Each row is a point on a tangle of strands that fork, close into loops and nearly touch. The rows are in no order.
Points whose rows are less than 26.2 apart are linked; no others are. Some points are linked to none.
(594): [  6 -11   8  31  -4  -3 -29  25 -11]
(559): [-30 -29  12  16  -9 -19 -11  12   2]
(848): [ 33  -2  -5 -24 -16 -26   2 -27 -17]
(499): [ 27  12   0 -25 -15 -15   6 -20 -19]
(78): [ -1   9   0 -39 -20  19  26  -8  -3]
(158): [ 10  17   1 -32 -19   6  20 -14 -11]
(363): [ -9  -5  -1  45 -33 -21  -8  -7   7]
(803): [  0 -46  -9   4 -17 -29  17   8   7]
(832): [ 23   0   4  19  -3 -10 -13   8 -16]
(16): [-18 -26   5  26 -13 -16 -17  12   1]
(590): [-29  16 -13  -2   4  24   1 -18  28]
(829): [-25  -3 -11 -23  10  34   6   5  18]
(172): [-27  32   0   6  19  15   5 -19  22]
(791): [ -6  14  14 -32  26  21   4  25 -10]
(61): [-22  -7   5  39 -26 -23 -13  -6   6]
(251): [ 19  16   9 -23   1   0   2  -2 -22]
(865): [-30   8   8 -26  29  27  -1  15  11]
(471): [-17  40  11  16  27  10  11 -18  18]
(671): [ 33  -4 -12  -6 -16 -33   3 -28  -7]
(715): [ 22 -13  -8  19 -15 -22  -6  -8  -7]
(827): [-25 -40   8   0 -18 -23  14  20   3]
(274): [ 10  -3  -4  41 -28 -20  -4  -8  -2]
(845): [  1  11  13 -38  20  16   2  20 -23]
(77): [ 23  11  19  16  11   6  -7  24 -16]
(586): [ 20  16   1 -29 -23  -4  16 -21 -15]
(292): [ -6 -31  -7  21 -20 -28   5  -2   5]
(62): [ 24 -23  -4 -15  13 -14 -20  11 -25]
(300): [-18  -5 -23 -10  -4  30  10 -13  29]
(186): [-10  39  12  19  20   9  19 -24  20]
(291): [ 14   8  14 -26  20   6  -5  18 -26]
(362): [-30  25 -13   6   7  23  -3 -23  25]
(289): [ -4  -9 -39  -2  -2  35 -10  -8  28]
(306): [ -1 -22   2  26  -9 -11 -23  15 -11]
(360): [-29  -7 -16 -18  13  35  -9   8  24]
(606): [ 33  17   3  26 -13 -13  -1  -3  -9]
(544): [-39 -13  21  14 -17 -33  14   0   8]
(421): [ 18  39  16  14   6   3  24 -14   3]
(344): [ 23   7  -1  36 -24 -16  -7  -6  -8]
(85): [ 15 -41 -14   5 -13 -34   5   0   4]
(181): [25 33 17 16 -1  0 19 -6 -1]
(872): [-13  26  13 -11  22  17  15   3   8]
(793): [-23   5 -26   4   6  35 -19  -7  24]
(162): [ 17 -40 -12  -3  -3 -30  -1   1  -1]
(175): [ 21 -37 -13 -11   2 -28  -6   2  -9]
(455): [ 19   1   8 -32  15  -2 -11  15 -31]
(71): [ 22 -33 -10 -15  10 -22 -14   4 -17]
(190): [ 17   9  18  26  10   9 -14  28 -15]
(189): [ -8 -15 -33 -11  -1  32   5  -6  25]
(836): [-16   7   5 -38   6  28  15  10  -2]
(295): [ 23 -17 -12  18 -20 -28   1 -17  -3]
(27): [ 31 -18 -16  10 -18 -35   6 -24  -3]
(108): [-11  -4 -33   3   3  36 -17  -9  22]
(873): [ 20  17  17   1  15   7   0  17 -15]
(92): [ 37  13  -5  13 -23 -23   6 -25 -10]
(195): [-26 -38   6  10 -12 -21   2  15   7]
(751): [-10   9  -4 -31 -12  21  27  -4   8]
(784): [  3 -40  -5   6  10 -15 -23  22 -12]
(430): [ 31   5   3  -5  -6 -16  -3  -7 -19]
(121): [ 10   1  13  32   2   5 -27  28 -17]
(669): [-16   6  -7 -23  -5  23  21  -6  18]
(389): [-17  26  13  -4  31  18  11   1  15]
(739): [ 28  -3  -5   4  -8 -20  -7 -10 -16]
(871): [ 10  24  19  -9  18  11  11  12 -10]
(477): [-39  -5  13  33 -21 -26  -4  -7   7]
(19): [-32  13 -20   3  12  36 -21  -7  23]
(447): [-35  11   0 -18  32  30  -4   8  15]
(773): [ 24 -11   4 -18  12  -8 -18  13 -31]
(465): [ 25  17   9 -11  -2  -4   6  -4 -19]
(636): [  6  40  15  16  12   6  29 -19  14]
(857): [-20  11  12 -28  32  25   2  21   1]
(246): [-10 -47   0   9   4 -15 -17  25  -5]
(331): [-24   5  -5 -21   4  28  14  -1  18]
(353): [  3  25  16 -17  16  13  17   5  -4]
(315): [-41  -9  18  23 -19 -31   3  -2   9]
(202): [ 14 -30  -1  -2  12 -13 -26  22 -24]
(605): [-37  14  -5 -12  26  28 -13   1  19]
(369): [-21   4 -25   0  -5  29   4 -19  28]
(28): [ 30  22   9  20  -4  -5   8   0 -10]

A piece is two or more points that can be reached from each other along the links. Count, over all rows, the pieces, the separate loops (a circle has one, a figure eight two, a Y none), the forks (points with three links) and the tips (points with one).
pieces: 4
loops: 0
forks: 1
tips: 9

A tip is a point with one link. Name the tips that can be reached along the links from each point below, in the order of the rows.
(739): (251), (360)
(793): (544), (19)
(857): (803), (246), (605)
(873): (827), (389)

Name the points in between on the shortest way along the links from the first point to the second, in order.
(857) / (71): (791) > (845) > (291) > (455) > (773) > (62)
(306) / (827): (16) > (559) > (195)
(189) / (172): (300) > (369) > (590) > (362)
(78) / (27): (158) > (586) > (499) > (848) > (671)
(594) / (872): (121) > (190) > (77) > (873) > (871) > (353)
